Points, in no order, along strands that fork and pass close to each other.
Two points are linked if the straight distance between their rows is under 86.4. Some points are linked to none.
Pabi: [ 28  11  19 -16   3  -9 -19  -9  13   7 -11   6  23  -6 -38 -24   0  41
  10  14  -4 -24  16 -13  18   0  -4 -18  -1   8  24  34 -26  32   4   8
  22   8 -45   9 -25  11 -36]
buv: [ 33  26  26  26  15 -28 -25  -6  -6   0 -15  -2  19  24 -21 -14  -3  28
 -12  -4 -12  -3   4  27  14 -26  -4 -27 -20  -5 -14  43 -44  22 -32 -32
 -16   5 -30   8 -15   2 -30]
semig: [ 11 -13  31   6 -19 -24 -39 -19  -9  10   3   8   8   7  -4  10  -5 -18
   0  -4  23 -24  21 -32  29  25   1  -6  -2  16  12   8  20  23  16  15
   8 -24 -31  21  15   3 -41]
Fufo: [ -1  -5  27  22 -27  -9 -75 -22  -2 -24  21 -18 -11  16   7   1 -28 -34
  -7  -5   2 -14  -2   6   8 -17  18   0 -27  -7  -4  21  33 -22   4   2
   2  12   0  21  29  -9 -19]
bogul: [ 20  32  14  26   3 -26 -21   5   9   3 -25   0  22  -2 -32 -33  -7  25
  -9  -8 -13 -19   0  27   4 -34  -2 -23 -38 -11  -6  38 -43  30 -32 -11
 -18   8 -36   8 -32  14 -32]
Tazak: [ 25   7  34  10  -3 -21 -43  -8 -11   6  -3   8  18  18 -11  10   0   4
  -6  -6  22 -32  25 -13  25  21  -6  -3  -4  19   6  21   2  30  -2   1
  -2 -11 -27  15  27   1 -26]
Bogep: [ -5  21   2 -18  -9 -13  16   8  13  21 -18   9  32  -5 -17 -26  11  25
   5  10  24 -15  12 -13  -1   9 -23  -5  -1  15  18 -13 -15  27  18  15
  21 -20 -21 -11 -48  15  -4]
Noruv: [ -8 -31 -12 -26  11  23  41   7 -12  19  12  -1 -57 -31  -2  -9 -21 -54
  24   5 -37  -2 -16 -53 -11  16  24  38   7  18   5 -26   9  10  41  32
  -5   7 -22 -38   7  14 -17]
rut: [-34  -7 -32   0   1  35  44   9 -10  15  -2 -20 -38 -10   7  -1 -10 -35
  17 -25 -15 -10   8 -21 -27  -3  -8  17   8 -14  19 -25   1 -12  16  31
 -12   2  21 -35  12   4  50]
pobe: [-24  -7 -24 -24  -8  17  40   5   5  29 -11  11  -8 -34   5  -3 -12 -12
  23  -1   4   2   5 -26 -17  17  25  12  12  32  17 -28   3   1  34  21
  31 -16   9 -28 -28  14 -12]
nor: [-40 -38   6  24 -24  -1  -1  -6  -2  23  -5   0 -23   3  22  14 -19 -48
  -3  -7   3 -20   4 -29  18   0   3 -13   1   6   9 -27  39 -21  38  24
  -3 -17  -5  -8 -12   3 -18]
Gib: [-25  11 -41 -14   1 -12  16  12   6   6 -26   4  38   5  -2 -26  14  31
  -6  -7  25   1   3  23 -20  -9 -34  -8   3  13   3 -37 -10  15  13  16
  25 -16  12 -27 -54   9  24]
pid: [-13   1  19  22 -15 -41 -17 -28  -4   6   2 -11   8  26   3   5  -7  19
   1   2  23   8   4   9  19 -20 -12 -26  -5  -8  -3   5  -4 -16  23 -14
  20 -12   5  17 -21   0 -42]
bitom: [-50 -59 -31  21  22  -1  29  19 -14  11  -7   7 -36  -7  -4  24 -13 -37
 -18  13   1   4   2 -48  -6  14  15 -11  30 -11  -2 -36  15  10  23  24
   5 -20  22 -32 -38  15  23]
raru: [-21   3  -8  12 -14   7   5  16 -15  13   2 -15 -21  10  13   3   1 -54
   0 -36   0 -18  11  13 -19 -11  -3  17 -15 -28 -12  -7  17 -30   8   2
 -32  10  32  -7  33   6  44]
kadas: [ 23  36   3   3  28   5   5  -1  -5  -5 -17  23  35  32   0 -13  30  40
   3   5  -1   7  -3  12   4  12 -33 -11   2  23  -9   5 -14  36 -45 -29
 -26 -10 -30  -2  -9 -10  11]
Nep: [ 45  21  25   7   5  -5 -27   7 -14   2 -13  15  27  20 -15  11  10  14
  -8  -7  19 -31  23  -9  18  17  -4   5   0  26  -4  23  -8  39 -22 -18
 -30 -11 -35   2  38  -3  -2]
kinir: [ -4  10   1 -19 -23  -2   0 -14   8  13   5   9   7 -27   1 -14 -18  22
  31   8   2  -5  -1 -13   1 -14  19 -17   4  22  19  11  -4   0  40   0
  62  -4 -11  -8 -30  11 -46]
Riv: [-13  14 -12   6  -8   9  10  23 -22  16 -12 -10  -3  10   4  11  13 -42
  -2 -30  14 -14  20  15 -18   4 -20  17  -1 -11  -8 -10   6  -4  -3  -8
 -34   2  21  -1  45   4  54]
nedun: [ 25  42  14 -13 -27   8 -16  31  19   6   2   9  24 -21 -26 -41  -9   7
   7 -14   2 -48  17  13  -9 -22  17   9 -20   0   5  28 -11   3 -18   5
   3  25  -9  -6  -5  10   1]
Tadaf: [ 54  33   8  22  19   0 -23   5  10 -25 -13  -4  10   5 -18 -34 -19  47
 -23  -1 -44   5   0  22   5  -7  39 -15 -10 -28  -3  54 -29  14 -52 -27
 -17  43 -14  11  -8  -7  -9]
tede: [  7   5  37  36 -14 -43 -56 -28 -15   1  15 -17   2  30  -1  19 -18  -1
   0  -5  22   6   5  14  16 -22  -6 -28 -10   2 -16  20  -3 -14   9 -18
   8  -6  -2  19   4 -16 -48]
muf: [ 16   5  -6 -24  -3  39   7   1  16 -34  16  -6   0 -19  17  16   6  21
   0  -3 -18  21 -22   8  -5  -6  27  15   4  -5   6  39   2 -22 -17 -19
   5  28  12  19  44  -9  11]
mumu: [  6  30  19   7  -6 -23  -9  11   2  12 -13  -7  24  11 -10 -24   9  15
  -4 -12  17 -21  13  20   7 -31 -22 -14 -19   2 -10  13 -23   2  -3 -16
  -7  -7  -4   2 -16   5  -7]
pamos: [ -6   9   8 -16 -22  -5  10   1  15  21 -12   9  14  -7 -12 -13  -2   6
  10   5  23 -14  17 -25  10  14  -1   1   3  13  26  -3   4   8  23  16
  20 -19 -13   3 -23  14 -14]
bim: [  7 -10  17  34  -6 -29 -21 -11 -30  11  12  -7   1  18  21  43  -5 -15
  -1  -7  26   0  -1  14  18  -8 -11  -5  -2   5 -15  -4  20 -19  21 -15
 -17 -22  16  17  35 -26 -19]
Kenu: [  2 -45   2 -36  15  11  21   6   2  -5   7   7 -36 -25 -10   5   9 -35
   8  28 -13  17  -6 -57   4  47  13  40   6   5  18  -5   2   5   7  38
 -17 -10 -12  -1  12   8  -3]
moki: [-37 -62 -32  20  19   3  32  10   3  -2  -1   5 -42   5  13  30  -3 -22
 -22  19  -9  28 -14 -32   2   3   0 -12  26 -19 -11 -34  13  -7  25  14
  13 -16  36 -19 -12  -1  36]
mup: [ 25 -13  26  26  -3 -24 -48 -24 -26 -17  17  -3 -10  19  21  53  -6  -8
  -7  -7  11  -2   3   3  25   4  -1  -3 -16   8  -9  20  19   5   4  -4
 -12 -13  -3  16  55 -30 -25]
mulu: [  2  -3 -18 -50  14  45  37  -2  12  -6   2  12   1 -30  -4   5  25  10
  16  17 -13  32 -32 -21 -22  43   8  27  26  24  11  -7 -13  -1 -16   6
  10   6   0   1  21  -7  14]
gat: [ -3   4   2 -32 -11  26  27   9   0  19  -9   4  -9 -23 -25 -16   0 -36
  20 -12   8 -25  19 -36 -13  41   2  46   7  18  26  -8  -2   9   8  36
 -15   5 -22 -13  19  19  21]
vobe: [-16 -25  22  23 -20  18 -44  -5  -5 -16  21 -13 -29  15  23  18  -9 -64
  -2  -6 -20 -18 -11   5   7  -8   2  20 -32 -24 -15   7  34 -31  -2  11
 -24  14  -3   3  50 -11  12]
feri: [ 15  -3  -2 -19 -10  28 -19   3  11 -33  27  -9 -16 -22  18   8 -15   2
   4  -4 -23   6 -17   8  -8 -13  40  21  -9 -11   2  43  17 -24 -11  -4
  15  41  17  17  45 -13   1]
tukun: [-39 -28 -56   7  20  -9  15   7 -20 -13 -13  18  27   7   0  16  18  15
  -6  11  29  31  -9  19 -20  10 -23 -19  29  -2 -15 -65  -8  15 -22  -4
  18 -22  19 -10 -33  11  34]
fefin: [  9  26  33  29 -22 -34 -48   9 -21  27  10  -9   9  15   0  -2 -17 -38
   2 -29  30 -36  16  29   4 -22  -3   1 -17   0 -32  -6   9 -12   4 -19
 -21  -3  12   0  17  -5  -9]
suteb: [-23  10 -35  -8  -6  11  24  24 -13  16 -20 -11  15   8 -10  -9   9 -20
   2 -25  21  -7  25  17 -29  -1 -25   6   5  -9  -1 -19  -7  -3  -4   5
 -18  -3  28 -22  12  16  59]
mepuz: [-14 -19  -8 -13   9  39  47   7 -17  11   9 -13 -58 -27  -7  -5 -10 -49
  20  -3 -31 -15  -5 -42 -11  15   7  43   2  -2  13 -22   5   6  26  35
 -16  15 -16 -34  15   8  13]
voka: [ 22  54  -1   1  25   8   5   1   7 -22   5   5  22 -18  -9 -39   4  47
 -10   3 -38  16 -30  49  -6 -37  -4 -15  -5  -9  -6  31 -47  -2 -33 -20
   3  26 -18  -1 -47   6 -12]
sabad: [ 23  16  17  11 -21  -4 -66  -6  25 -18  26 -14 -11  -5 -10 -20 -47  -5
  -8  -1 -16  -8  -2  19 -15 -17  42  13 -19 -18  -3  28  39 -19 -15   4
  15  42  13  22  26 -20  -4]
bof: [ 22  11  17   1  -2   2 -23  -8   9 -30   3  -4  10  10   4   3  -7  33
 -14  -3  -2   2   7   8  13  -5  19  -2   0  -9   3  45   1  -2 -20 -22
  -1  24  -3  20  29  -6  -3]
vifa: [ 18  37  11  -2 -12 -24   1   8  20   2  13 -13  15 -19  -3 -42   3  34
   3  -8  -4   6  -5  46 -11 -52   8 -10 -13 -24 -22   7 -25 -26 -11 -13
  14  23  25 -11 -38  14 -18]
Fera: [ 37 -16  23   7  12 -25 -26 -37  -8 -28   9   1  -2  13  -2  42   9  23
 -14   2   6  19  15 -16  29  33   1 -16   3  10   3  21   8  27 -12  -9
   2 -12 -26  26  40 -15 -37]
Rig: [-49 -32 -57  -9  17  11  26   6  -1  -6 -13   8   4  -9   4  16   8  13
  -2  18  17  30 -12   3 -19  17  -5 -13  27  -6   0 -56 -11   0  -5   9
  21 -15  34 -11 -38  10  35]
vizad: [-19 -26 -12 -18  18   3  27  12  -6   4 -13   6  -8  -7 -12  17  23 -15
  -8  21  10  22  -8 -44 -12  53  -4  11  19   3  10 -28   8  16 -14  16
 -13 -19   5  14   8   0  21]
gis: [ 15  22  15  -9  14 -16   5 -23  10  -5  -7  11  20  10 -23 -10  12  51
  -2  25 -12   5  -1   4  19   8 -23 -25   1   8  10  20 -30  34 -11  -9
  12  -2 -42  12 -36   7 -27]
fula: [ 48  29   9   7  26  14  -8 -21  -4 -44  -8   5  24  30   0 -11   9  50
 -11   7 -32  17  -3   8  20  11   8 -19   9   1   0  47 -29  18 -52 -35
 -16  20 -32   0  -6  -6  -1]
Raz: [  1  36  10  -7 -10 -17   7   6  13  14 -13   4  29  -9 -24 -36   7  34
   9   2  11 -30   5   2   4 -25 -22 -18 -19  15  17  10 -28  21  21  12
  20  -8 -23  -8 -57  14 -22]
mumud: [ 10   5  30   5 -10 -29 -33 -21   3   7  -7   0  14   7 -28  -7 -13  27
   6  11   8 -20  13  -7  18  -8  -7 -27  -8   0  15  34 -20  21  13  10
  28   4 -38  17 -25   3 -50]
rur: [-22 -57  -8 -23  26   3  28  19  -5   4   2   4 -44 -19   2  13   4 -39
  -3  34 -15  25 -17 -65  -2  35  22  16  12   6   9 -26   7  -1  24  30
  -8 -13   5 -14 -23   3  -1]
Vako: [ 26  -5  13 -31   5  15  -2  -6  10  -9 -13  14  11  -5 -25  -2  19   3
   0   4   8  -3  19 -28   2  58   2  33  11  20  11  16  -2  20 -23  10
 -24   1 -31   7  45  12  17]
Dun: [ -1 -18   4 -27  12 -12   9   6   0   1  -9   9  11   4  -9  18  25   3
  -6  24  17  15   9 -35   2  59  -1   0  14  18   9 -22   7  27 -13   0
  -4 -34 -10  22   3   3   0]
lof: [ 17   9   8   1 -27  13 -35   7  27 -21  29  -3 -13 -11  -1  -9 -28 -12
   1 -18 -16 -12  -1  27 -16 -15  38  28 -21 -24 -13  25  30 -23 -23  -1
  -1  47  22  12  39  -3  14]
dud: [-37 -27 -38  11   5  20  37  12  -7  11  -9 -11 -25   0   8  10  -4 -28
   0 -12   3   2   8  -9 -16   0 -14   4  14 -17   7 -24   4 -18  17  19
  -6  -6  36 -18   9   5  47]
sede: [ 21  45  -6   9  23   0   5   8  -4   0 -20  12  39  20  -9 -34  33  29
 -10  -7 -10  -3 -10  24  -2 -14 -36 -17 -15  16 -18   4 -25  28 -47 -25
 -35 -10 -28  -5 -27  -5  15]
gukeb: [ -4  -9   5 -21  -9 -16   1 -27   9   8   9  14  -2 -26   0   5  -9  25
  27  26   0  17  -2 -23  13  10  24 -14   9  14  24   6  -8  11  41   2
  66 -11 -17  10 -38  10 -56]
sozis: [ -5  -1  -2 -40  22  10  16  -7  11  -6  -9  15  17   4  -6   1  33  30
  -5  29   7  31  -7 -17  -6  51 -10   4  25  16  12 -20  -2  23 -34  -3
  -2 -12 -19  15  -6  -7   5]
sozo: [ -6   9 -17 -51  23  37  23  -7   5  -6   3  22  16 -24   6  -6  32  44
  13  30  -7  36 -30  -6 -21  46  -1  15  34  21  12 -31 -19  12 -29   1
  19   8  -9   7  -9 -10   6]
Susib: [ 10  -7 -12 -33   3  50  27  -1  13 -22  12   2  -9 -32   7  22  11   4
  17   5 -25  17 -29  -9 -10  13  17  29   6  14  11  20  -3 -12  -6  -2
  11  19   6   8  49  -6  17]
tere: [-25 -29   5  12 -16   9  -2  -4   5  -6  10  -9 -23  12  27  15   2 -26
   0  -6   2  -7  -6  -3  12 -16   0   2 -11 -10  -2   2  25 -35  22   7
  -5  -3  18  10  26  -4   1]
siz: [ 33  36  -2 -11 -14  28  -5  27  26 -22   6   8  14 -11  -8 -19   0  20
 -13 -14 -14  -6  -1  25  -9  -8  30  20  -1 -15 -15  31  -4  -9 -46 -23
 -21  40  13   2  31   7  31]
lotog: [-48 -30 -41 -10   9   8  28  14  -9   6 -23   9  -2 -11 -16   7   2 -13
   0  14  24  10   3 -30 -24  31   0  -5  23   1  10 -48  -3  19  -2  22
   9 -21  17 -18 -41  14  33]
mek: [ -8   2 -21 -21  10  26  26 -12  13 -23  10 -10  -1  -7  26  11  16  25
  -3   1  -5  39 -26  31   1 -19   0   4  11 -12  -2   0 -12 -46   7 -23
   7   8  40  18   5 -11  13]
gofa: [  3  35   8  -7   0 -15   1  -8   8   3  -7   5  22 -17 -18 -32   4  44
   4   4 -10  -8 -14  19   0 -37 -24 -22 -17   7  14  25 -45  12  16   3
  28   1 -28   2 -62  17 -31]
mef: [ -6 -20  32  14 -16  10 -66 -17  -3 -29  15 -13 -15  12  12  11 -24 -49
  -6  -6 -15 -29  -2   1   9   3  17  18 -35  -8   4  18  41 -19  -6  18
  -7  12 -13  15  42  -5  -1]
fini: [-10  -3 -20 -16   3  31  33  -1  11 -13  16 -15 -19 -16  30  12   9   0
   5 -12 -17  26 -26  27 -16 -31  17   7   4 -14  -5   0  -5 -54  15 -11
   4  19  54   5  18  -9  19]
Zuzuv: [ 31  51  -7   8  37  27   6 -14   6 -37   0  12  25  -6  -3 -35  22  52
  -4  12 -47  23 -40  32  -1 -14  -7 -14   4  -6   1  38 -44   9 -52 -27
  -6  31 -29   0 -41  -5   0]
fozu: [-23   5 -10   8  -4 -32  11 -11   2   8 -12  -2  17  16   6   0   0  29
  -3   2  26  12   4  12  15  -6 -21 -18   1   0   0 -22  -7   0  26 -10
  26 -22   2   6 -39   5 -15]
Gakid: [-14 -18 -22 -32   2  18  39   3   1  25   1   9 -28 -37   0  -8 -13 -38
  25   7 -22   4  -7 -45 -14  25  36  21   9  40  13 -20   1   5  38  19
  22  -7  -5 -27 -12  18 -25]
Pazom: [ 30  17  18 -14   4  13  -4  13   1   2 -20  16  30  17 -19  -6  23  13
  -8  -5  13 -23  20  -8   4  31 -14  12   5  27  -1  11  -5  36 -29 -12
 -32  -8 -29  -2  37   5  20]
Moke: [ 49  48  -2   2   2  12 -17  21  21 -11  -3   6  22 -18 -24 -37 -17  40
 -11  -7 -37 -14  -5  19  -4 -25  32  -3 -13 -17  -3  39 -26  17 -45 -15
 -10  36 -13   1  -6   1  -4]
Bilek: [  6 -18  20   7   3 -31  -9 -27  -6  -6  12   2   5  15   7  42  12  20
  -4  15  18  19   5 -13  32  25  -5 -21   5   6   5   0   6  19   3 -13
  10 -30  -9  31  14 -10 -34]
tenib: [ -3  36  13 -14 -39   7  -7  24  11  17  13   6  13 -20  -5 -32 -15 -11
  21 -24   4 -41  23  12 -22 -28  17  11 -15   8   8   9   0 -15   9  14
  12  16  10 -15 -12  14  -4]
Lesu: [ 25  36   1   4  13 -13   1  30 -23  21 -18  -3  28  18  -6   0  12  -8
  -5 -25  29  -8  21  45 -17 -16 -27   5  -3   1 -34 -13  -1   6 -21 -35
 -45   2  19 -13  12  -6  34]
rem: [-19   4 -38   0  -1 -11  18  22 -12   8 -25  -5  33  15  -6 -17  12  -1
  -6 -17  34  -1  17  30 -24 -14 -34  -7   2  -7  -9 -34  -6   5   1   3
   0 -14  24 -28 -20  15  43]
bef: [-17  26   2  -8 -33   5   7  22   1  11   5  -3  -2  -5   3 -17  -2 -31
  12 -37   6 -27  23  21 -23 -16   6  12 -12 -16   1  -2  11 -28   5   9
 -15  16  24 -11   7  17  23]
pufe: [ 14 -26   1 -38   8  10   9  -3   8  -9  -3  11 -11 -24 -21   4  22 -16
   7  13   6  15   4 -42   0  63  11  42   6  15  17   6   2   9 -12  26
 -23  -6 -16  10  36   9   7]
fevi: [ 14  40   9  -6   6  -8   8  10  14 -13   2  -2  22  -9  -7 -36  11  42
 -13  -8 -13   7 -12  45  -1 -41  -4 -10  -9 -13 -12  17 -34 -16 -19 -20
   1  18   2   1 -36  11  -8]
dit: [ 49  26  12  28  22  -9 -21  -8  -4 -25 -18  -2  16  29  -7 -15 -10  36
 -18   0 -33  17   1  28   9 -10  16 -24  -7 -15 -12  48 -40  22 -48 -41
 -20  21 -26   7 -10  -5 -15]
kebe: [ 25 -14  29  18  -1 -17 -61 -30 -11 -35  10 -11  -5  18   6  28 -12   9
 -14  -2   4  -1  11  -5  21  10  13  -7 -11  -1   0  37  16   9  -8  -1
   4   9 -15  21  53 -23 -29]
zivu: [ 23  26  15  16   0 -38 -15  21 -26  32  -3 -11  22  13   4   3   2 -17
  -4 -23  39 -15  19  40  -7 -22 -21   2 -11  -3 -33 -10   4  -3  -4 -25
 -27  -1  22  -6   8  -4   2]
Veku: [ 40  40  11   4 -16   1 -28  29  29   2  -4   9  20 -12 -28 -45 -14  21
  -8 -13 -13 -43  18  18  -5 -20  27   8 -24 -13  -6  31 -14  15 -40  -9
 -17  33  -6   4   7  11  11]
luba: [ -2  10 -12   6  23 -18  15  -3 -16   0  -7  -1  31  30   7  18  16  29
 -10   6  19  29   1  25   6   7 -36 -12  14  10 -14 -27  -1  15 -14 -33
   0 -24   2  16  -5 -15   4]
vob: [ 16  39 -13   4  22 -11  10  26 -15  11 -23   0  39  24  -8 -25  26   8
 -12 -16  17  -5   9  38 -19 -21 -42  -6  -7  13 -27 -13 -14  18 -34 -29
 -33  -6   0 -15 -12  -3  29]
Zagak: [-20  -5 -18 -14  -2  14  24 -17  14  -1   9   6  -6 -21  25  17   2  30
  17  17  -7  29 -20   1   4  -5  16  -9  13  11  11 -12  -9 -17  37  -5
  51 -11  21  12 -25  -4 -22]
toz: [-19   1 -11  -5   4  39  45   9 -12   5   4 -20 -51 -12  -5  -1  -4 -41
  16 -16 -24 -20   2 -35 -22  12  -5  42   0 -13  12 -15   1  -4  15  33
 -23  15   2 -25  27   2  49]
peno: [-28 -21  18  18 -35  -9 -30 -23  -1   7   3  -4 -10   6  14   7 -19 -27
   3  -4  15 -20   5 -19  18  -5  11 -14  -7   7  15  -6  40 -21  40  22
   6 -22 -15   6  -9   0 -38]
kevu: [ -7 -34   1 -23   0 -10  -3 -19  13   3  13  10 -16 -29  12  16  -1   3
  15  26   0  22  -7 -47  16  24  38   0  10  11  22  -2  12   1  37  15
  38 -24 -12  16 -28   7 -53]
bif: [-15 -16 -24 -12   7  42  44  13   6  -6  18 -12 -40 -14  25  15   4 -24
  11 -11 -35  16 -24  -2 -24 -20   5  18   4 -19   8  -6  -5 -37  21   9
  -1  18  39 -16  34  -9  46]
Zapip: [ 26  36  14  12 -18 -33 -18   1  26  13  14 -16  12 -23 -27 -52 -25  20
   9  -8 -13  -9  -5  46 -14 -59  18 -14 -19 -20 -24  15 -14 -18 -17   0
  17  32  21 -12 -32   6 -33]
Lol: [ 20  23  30  25 -28 -26 -48  -1   8  11  13  -4   2   7  -8 -25 -18 -20
  -8 -22  13 -27  14  38  -2 -23  18   5 -19 -11 -40   6  19 -13 -24 -20
 -20  18  18   4  26   3  -3]
likuz: [-41 -18 -32 -11  -5   2  33  12   3  23 -20   7  -6 -24  -4   4 -21 -17
   8   4  20  -4  16 -28 -13  21  14   0  12  17  20 -39   8   7  29  25
  16 -23  15 -28 -48  17  10]
zifi: [  6   1  34  33 -17 -37 -72 -24   0  -9  18 -23  -5  24  -3  -1 -27  -9
 -10 -13  20  -6  -3  18   4 -23  17 -17 -13 -14 -19  27  13 -18 -10 -16
   3   9   9  20  17 -12 -32]
tasut: [-19 -60   5  -6  14   5  27   1  12  -6   8   6 -41  -7  22  32  12 -23
  -8  33 -12  21 -17 -46  22  26   9   3   8  -4   6 -11  20  -8  25  29
   1 -16  11   8   3  -7  -8]
sizal: [-23 -47 -25  45   0 -15   4   8 -29  21   0  -5 -27  11  25  33 -10 -48
  -9  -9   8  -1   3  -1   5 -15 -18 -16  12 -17 -18 -31  30 -20  35   4
  -5 -20  30 -13   7 -10  23]
nobol: [ 21  27   0  10  36 -18  10 -14 -20  -1  -2  15  31  36   6  16  20  35
  -7  14   2  30  -3  22  10   9 -41 -12  16  19 -13 -15 -11  31 -35 -36
 -11 -24 -26   7 -19 -25  -2]
Lolo: [ 12  -1   9  12   5 -13   1  18 -29  21  -4  17   8   5  -8  45   6 -17
 -12   2  30  -6  17  -5   7  36 -22  13  15  17  -1 -19  21  34   3  -2
 -24 -35  -2  10  30 -22  15]
fiboz: [ -4 -33  17  -6   1 -16  -6 -28   9  -9  15   5 -12  -5  12  27   5  12
   4  27   5  19  -2 -30  31  24  15 -15   8   0  16   4  10   5  21   7
  25 -23 -10  32  -8   0 -41]
mefop: [ 11  13  19  -8 -18  -9 -24 -11   3   3  10   0   6  -9 -12 -18 -25  29
  23   4   3 -15   2  -3   2 -27   9 -15  -5   6  24  35  -5  -5  23   4
  52  14 -20   8 -21   0 -42]
viro: [  2  -3 -12  14  13 -10  13   1 -19  -4  -7  -6   9  26  14  33  15   6
 -10   2  14  18   1  20   8   8 -24  -4  10   6 -16 -12  10   2  -5 -32
 -20 -28  18  22  26 -21  13]
ditak: [-24 -16 -20  -6   0  21  28   4  -1   9 -12  -3 -16   1   2  13  13 -17
  -3   3  10   5   0 -18  -8  18 -12   9  12  -5   8 -18   3  -5   3   9
  -8 -10  18   6  16  -2  37]
zuv: [-30 -64  -3  21  11   5  25   2   8   0  12   1 -45  13  33  37   5 -22
 -17  27 -20  26 -19 -27  22   1  -9  -8   6 -16  -5 -17  27 -22  30  15
   5  -7  24  -3   5 -17   6]
Talaz: [-33 -44  10   7  -5  32  16   5   1   3  23 -10 -66  -3  30  13 -28 -50
  11   4 -42  -6 -15 -24   2 -19   2  13  -2  -4   1 -18  27 -32  41  26
  -4  21 -14 -44   6  -8  -4]
paku: [ -6 -10  22   1 -27  -9 -23 -23   6   9   3   5   4   7  -1  -5 -10  -6
  11   3  24 -23  18 -25  25   5   7  -5   0  11  18   9  22   2  27  19
  19 -14 -19  12  -9   6 -40]
kezog: [-38 -38   6  15 -20  19   0  -2  -5  15   5  -8 -44   5  18  13 -22 -57
   0  -9 -21 -21  -3 -28   6  -6   0  11  -7  -8   6 -24  35 -24  35  31
 -13   0 -14 -20   5   0   0]
fef: [-21  -4 -36   2  23 -16  17   0 -20  -2 -11   9  29  23   5  12  14  30
 -11  17  22  33 -10  24  -9  13 -40 -17  18   7 -11 -50  -3  26 -25 -16
  13 -21   3   5 -29  -8  19]
gon: [-19 -30 -10  -6  -4  37  39   2   8   6  15  -8 -50 -13  30  15  -8 -30
  16   2 -36   6 -23 -15  -8 -19  11  14   1  -5   6  -5   6 -29  34  23
   7  10  18 -27  19  -6  15]
romal: [ 16  26  28  15 -35 -29 -37  -4  28  14  19 -18   6  -7 -21 -50 -28 -11
   4 -14   6 -26  13  41  -9 -43  18  -3 -16 -20 -30   4  17 -27 -22   0
   0  23  29  -8 -11   8 -17]
tulu: [ 36  40  -4 -11  30  35   6 -12   9 -32  -9  17  36   6  -7 -31  25  55
   3  15 -31   9 -18   8   2  12 -11 -13   8   3   7  29 -31  23 -54 -21
 -13  21 -40  -4 -17  -5   7]
timun: [-14  -6 -15  -3  10   1  21  -5  -4  -8  -4 -12   6  19  25  14  17   7
 -12  -3   8  26  -6  22   3  -9 -15 -10   7 -15  -9 -14   0 -26   5 -21
  -7  -5  36  17  10  -5  15]
lados: [ -1 -40 -14  42   5 -23   2   2 -37  16  10  -9 -15  15  31  50  -1 -32
 -10  -1  15   7  -4  13  10 -13 -19  -8   9  -9 -18 -21  31 -21  33  -8
 -19 -27  33   6  23 -29   5]
pugob: [-31   6 -31   1  10 -30  12  -3   6   4 -15   5  26   4   2 -11   9  40
 -14  14  24  20  -1  13   1  -5 -26 -21   6   9   3 -42 -13  14  21   6
  36 -21   2  -9 -76  13   2]
Ligi: [-21 -20  16  10 -13  36  -4  11   6 -10  23 -13 -50   0  24  13  -9 -64
   5 -12 -34 -18 -13   1  -5 -17   4  28 -26 -35  -5   0  23 -37   0  18
 -21  27   2 -12  43  -1  29]
ripo: [-26 -37 -49  27   8   2  23   6 -23  11  -8 -12 -14  10   7  22   2 -37
  -4 -12  13   7   9   9 -11 -13 -20 -16  19 -23 -14 -32   6 -12  20  -2
  -9 -14  47 -22  14   6  47]

Follow the links from the first point to the second, and from the first to the third. Name the last point that the two ways share.
gofa / Nep / Lesu => paku
bif / ditak / fefin => luba
gukeb / mepuz / Dun => dud
Pabi / vizad / mepuz => dud

A fork is a point with three links, a tip a point with one. Leave the first point through the second and follow the links. Name the first fork or tip that comes.
luba / fef => dud
Riv / raru => dit
vizad / Dun => sabad
pid / tede => Ligi
zivu / Lesu => luba
fini / bif => paku
Nep / Pazom => bitom
kebe / Fera => gis

A fork is a point with three links. Follow the links from the first point to the second and name the forks in between, in order.
zuv / peno => paku
sozo / sede => dud luba
gis / Dun => dud
timun / mup => luba dud
bef / fefin => dit

Name the points in between on the shortest way along the links from the first point to the second, in order.
pamos / pufe => paku semig Tazak Nep Pazom Vako
kevu / ditak => fiboz Bilek Fera kebe mup bim lados sizal ripo dud
raru / Lol => bef tenib nedun Veku Moke Tadaf dit fula tulu Zuzuv voka fevi vifa Zapip romal
pobe / Zuzuv => likuz lotog Rig tukun fef luba nobol kadas sede vob Lesu zivu fefin Lol romal Zapip vifa fevi voka
Fufo / bogul => zifi tede pid fozu pugob Gib rem suteb Riv raru bef tenib nedun Veku Moke Tadaf dit buv
Pabi / Bilek => mumud mefop kinir gukeb kevu fiboz
